The views of a scene show one set of named points, each view turned or mirrored, shifted and resized as a whole, with a little noise and some points left out.

Scene 1
View 1
Q303: -5; -21; 23; -12; -16; -3; -3; -9; 0; 21; 16; 4; 10; -13; 3; -2; 14; 21; 5; -10; -23; 8; -4
Q715: -15; -37; 6; 7; -5; -3; 0; -4; -13; 15; 8; 23; 8; -13; 10; 22; -5; 10; 19; -12; -3; -6; 43
Q441: -16; -37; 14; -6; 2; -18; 19; -17; -14; 21; 5; 28; -23; -15; 13; 23; -11; 3; 32; 8; 9; 15; 25
Q665: -14; -35; 41; -32; -20; 3; 10; -6; -17; 25; 10; 4; 6; -11; 10; 11; -3; 5; 22; 22; -13; 13; -10
Q604: -12; -31; 5; -2; -3; -1; 2; -6; -6; 24; 15; 8; 1; -6; 8; 17; -8; 11; 22; -12; -4; 12; 30
Q663: -5; -19; 16; -11; -17; 9; -10; -1; 4; 22; 24; -11; 24; -8; 2; -1; 10; 22; 4; -20; -27; 9; 1
Q207: -4; -17; 6; 6; -12; -3; 0; -5; 15; 13; 29; -8; 16; -22; 1; -3; 16; 18; 5; -24; -18; 13; 6
Q503: -15; -29; 1; 4; -8; 3; 21; -2; 7; 12; 35; -14; 11; -22; 9; 19; -12; -2; 34; -4; 8; 27; 26
Q547: -10; -26; 13; 2; -8; -10; 4; -10; -1; 16; 15; 13; 1; -19; 7; 9; 7; 14; 13; -11; -8; 8; 14
Q686: -11; -29; 6; 9; 2; -23; 8; -16; -4; 16; 9; 29; -16; -21; 9; 13; 5; 11; 17; -12; -2; 6; 26
Q931: -7; -24; 17; -4; -11; -11; 1; -11; -1; 18; 14; 14; 0; -18; 6; 4; 13; 17; 9; -10; -16; 6; 6
Q611: -8; -27; 13; -25; -1; 3; -4; -13; -10; 39; 10; 5; -7; 11; 6; 13; -13; 18; 21; -11; -13; 22; 15
Q363: -8; -23; 16; -1; -11; -11; 7; -9; 3; 14; 20; 6; 2; -23; 6; 4; 12; 14; 13; -7; -12; 12; 4
Q167: -14; -29; 18; 3; -12; -16; 25; -11; 3; 7; 22; 9; -4; -36; 10; 10; 6; 1; 25; 9; 3; 16; 6
Q215: -9; -26; 21; -7; -6; -20; 12; -17; -2; 19; 11; 20; -14; -20; 9; 6; 8; 12; 17; 1; -6; 14; 3
View 2
Q207: 14; 24; 6; 26; 7; 8; 20; 0; -17; 16; 18; 7; 13; -25; 5; 2; 21; 25; -9; 12; 23; -1; 1
Q931: 14; 11; 14; 14; 22; 2; 16; 1; 3; 22; 12; 0; 5; -5; 5; 2; 21; 26; 12; 8; 22; -14; 12
Q663: 20; 4; 27; 27; 5; 17; 20; 2; -15; 21; 20; 15; 19; -8; 17; -3; 23; 18; -17; 11; 30; -8; -1
Q665: -11; -25; 26; 24; 36; 7; 8; 12; 14; 16; 13; 13; 11; 31; 6; -1; 14; 5; -1; -9; 32; -22; 11
Q441: -15; 7; 12; -7; 32; -13; -12; 8; 27; 11; -14; -1; -7; 11; 0; 8; -3; 20; 24; -3; 1; -23; 18
Q604: 4; 12; 22; 0; 8; -1; -5; 4; 4; 12; -8; 10; 4; -1; 13; 12; 2; 20; 1; 4; 4; -12; 9
Q167: -17; 11; -9; 20; 36; -10; 8; 6; 6; 10; 4; 3; 3; -1; -15; 9; 9; 16; 12; -6; 15; -5; 16
Q547: 8; 18; 10; 9; 19; -3; 8; 2; 5; 18; 3; 0; 3; -10; 3; 6; 13; 27; 11; 8; 14; -12; 12
Q611: 1; 3; 40; 3; 9; 15; -10; 10; 16; 12; 4; 10; 3; 7; 25; -7; 3; 20; -5; 7; 15; -32; -1
Q215: -2; 11; 9; 11; 32; -2; 7; 5; 16; 17; 10; -3; -1; -1; 0; -2; 15; 24; 20; 4; 20; -21; 13
Q503: -23; 18; -2; 19; 11; -5; -7; 8; -8; -4; -8; 17; 9; -8; -5; 14; -6; 12; -17; -6; 3; 2; 4
Q363: 4; 13; 7; 19; 23; 1; 14; 3; 0; 17; 13; 4; 6; -7; 0; 2; 18; 23; 6; 5; 22; -10; 11
Q686: 9; 23; 8; -6; 22; -11; 3; -1; 14; 19; -6; -6; -4; -8; 1; 10; 10; 30; 25; 8; 4; -14; 18
Q303: 15; 2; 21; 23; 20; 12; 20; 3; -1; 23; 21; 6; 12; -2; 11; -4; 26; 21; 1; 8; 32; -16; 6
View 3
Q604: 23; -6; 2; -14; -22; -8; -4; 11; 3; 1; -28; 15; 6; -18; -22; 8; 6; -32; -24; 15; -10; -32; 0
Q665: -10; 2; 7; 27; 10; 35; 14; -2; 17; -3; -33; 23; -2; 11; -13; 28; 8; -37; 21; 16; -20; -7; -3
Q167: 1; -15; -7; -2; -17; 3; 27; 2; 14; -12; -22; 2; -20; 5; -13; 5; 17; 7; 13; -2; 8; -32; -13
Q715: 14; -15; 15; -12; -48; -14; -19; 7; 15; -6; -27; 14; 14; -17; -29; 15; 4; -36; -24; -1; -7; -40; -1
Q303: -3; -10; -23; 13; -3; 19; -16; -9; -6; -20; -32; 18; -10; -9; -3; 13; -5; -37; 12; 32; -3; -10; 13
Q547: 7; -18; -12; -5; -23; 1; -7; -2; 1; -16; -29; 12; -7; -10; -14; 10; 4; -21; -3; 13; 2; -24; 1
Q503: 20; 8; 3; -16; -1; -10; 23; 32; 17; 13; -18; 0; -18; -19; -2; -13; 19; -7; -8; 12; 4; -60; -4
Q215: 13; -23; -17; -1; -18; 10; 15; -11; -4; -18; -30; 15; -6; 5; -23; 15; 10; -7; 0; 9; -1; -5; -8
Q611: 33; 4; -2; -2; 6; 12; 3; 7; -12; 7; -36; 27; 14; -11; -26; 14; 5; -47; -27; 36; -26; -4; -1
Q931: 4; -19; -21; 2; -19; 6; -13; -9; -5; -23; -30; 14; -7; -8; -13; 13; 0; -23; 3; 18; 2; -12; 5
Q441: 29; -17; 19; -10; -32; -2; 37; 6; 11; 3; -26; 16; 13; 9; -47; 19; 23; -2; -24; -14; -15; -18; -26
Q363: 3; -15; -21; 0; -14; 6; -3; -6; -1; -19; -27; 9; -15; -7; -7; 7; 4; -15; 8; 17; 6; -20; 3
Q686: 23; -32; -10; -18; -46; -12; 0; -7; -5; -20; -27; 12; 3; -5; -34; 11; 10; -7; -19; 1; 3; -19; -11
Q207: 4; -9; -34; -6; -6; -3; -24; 3; -6; -21; -26; 6; -25; -28; 12; -6; -4; -26; 6; 38; 18; -35; 18
View 4
Q363: 16; -3; -8; 6; -9; -5; 13; 0; 2; 21; -14; 5; 5; -1; -12; -1; -10; 2; 7; 3; -5; -10; 2
Q441: 11; 6; -10; 16; -16; -8; 7; 0; 8; 25; 3; 29; 0; 19; -6; -17; -13; -15; 29; -12; 7; -13; -16
Q547: 14; -4; -5; 9; -13; -6; 11; -4; 2; 24; -9; 6; 1; 2; -7; -3; -11; 1; 10; -4; -3; -11; 4
Q167: 18; 9; -14; -1; -8; -12; 16; 0; 3; 12; -15; 21; 12; 2; -5; -11; -15; 0; 17; 5; 2; -15; -10
Q715: 5; -6; 2; 14; -24; 0; 9; -17; 2; 31; -1; 13; -7; 7; 5; -10; -18; 5; 23; -21; 4; -12; 7
Q663: 2; -19; -4; 6; -9; 6; 11; -3; 4; 20; -22; -13; -3; -10; -16; 3; -10; 11; -4; 2; -19; 1; 14
Q303: 13; -16; -11; 9; -10; 0; 12; 3; 5; 22; -14; -2; -4; -4; -16; 6; -10; 3; -4; 3; -13; -5; 3
Q215: 19; -1; -12; 12; -9; -9; 11; 5; 4; 23; -4; 14; 1; 7; -13; -1; -8; -9; 11; 1; -1; -12; -8
Q665: 3; -21; -29; 2; -15; 5; 10; 9; 19; 9; -14; 21; -7; 1; -12; -8; -21; -4; 2; 1; -14; -2; -22
Q686: 20; 5; 0; 17; -14; -10; 10; -5; -2; 33; 2; 14; 0; 12; -5; -4; -8; -6; 21; -10; 8; -17; 1
Q503: -6; 13; -2; -1; -10; -2; 12; -9; 5; 7; -24; 11; 18; 4; -7; -27; -14; 5; 29; -3; -4; -3; 5

Which points are out of place in each view (at most two, in the order of its rows)? Write - if all are in place.
view 1 | -
view 2 | Q547
view 3 | Q665, Q441
view 4 | -
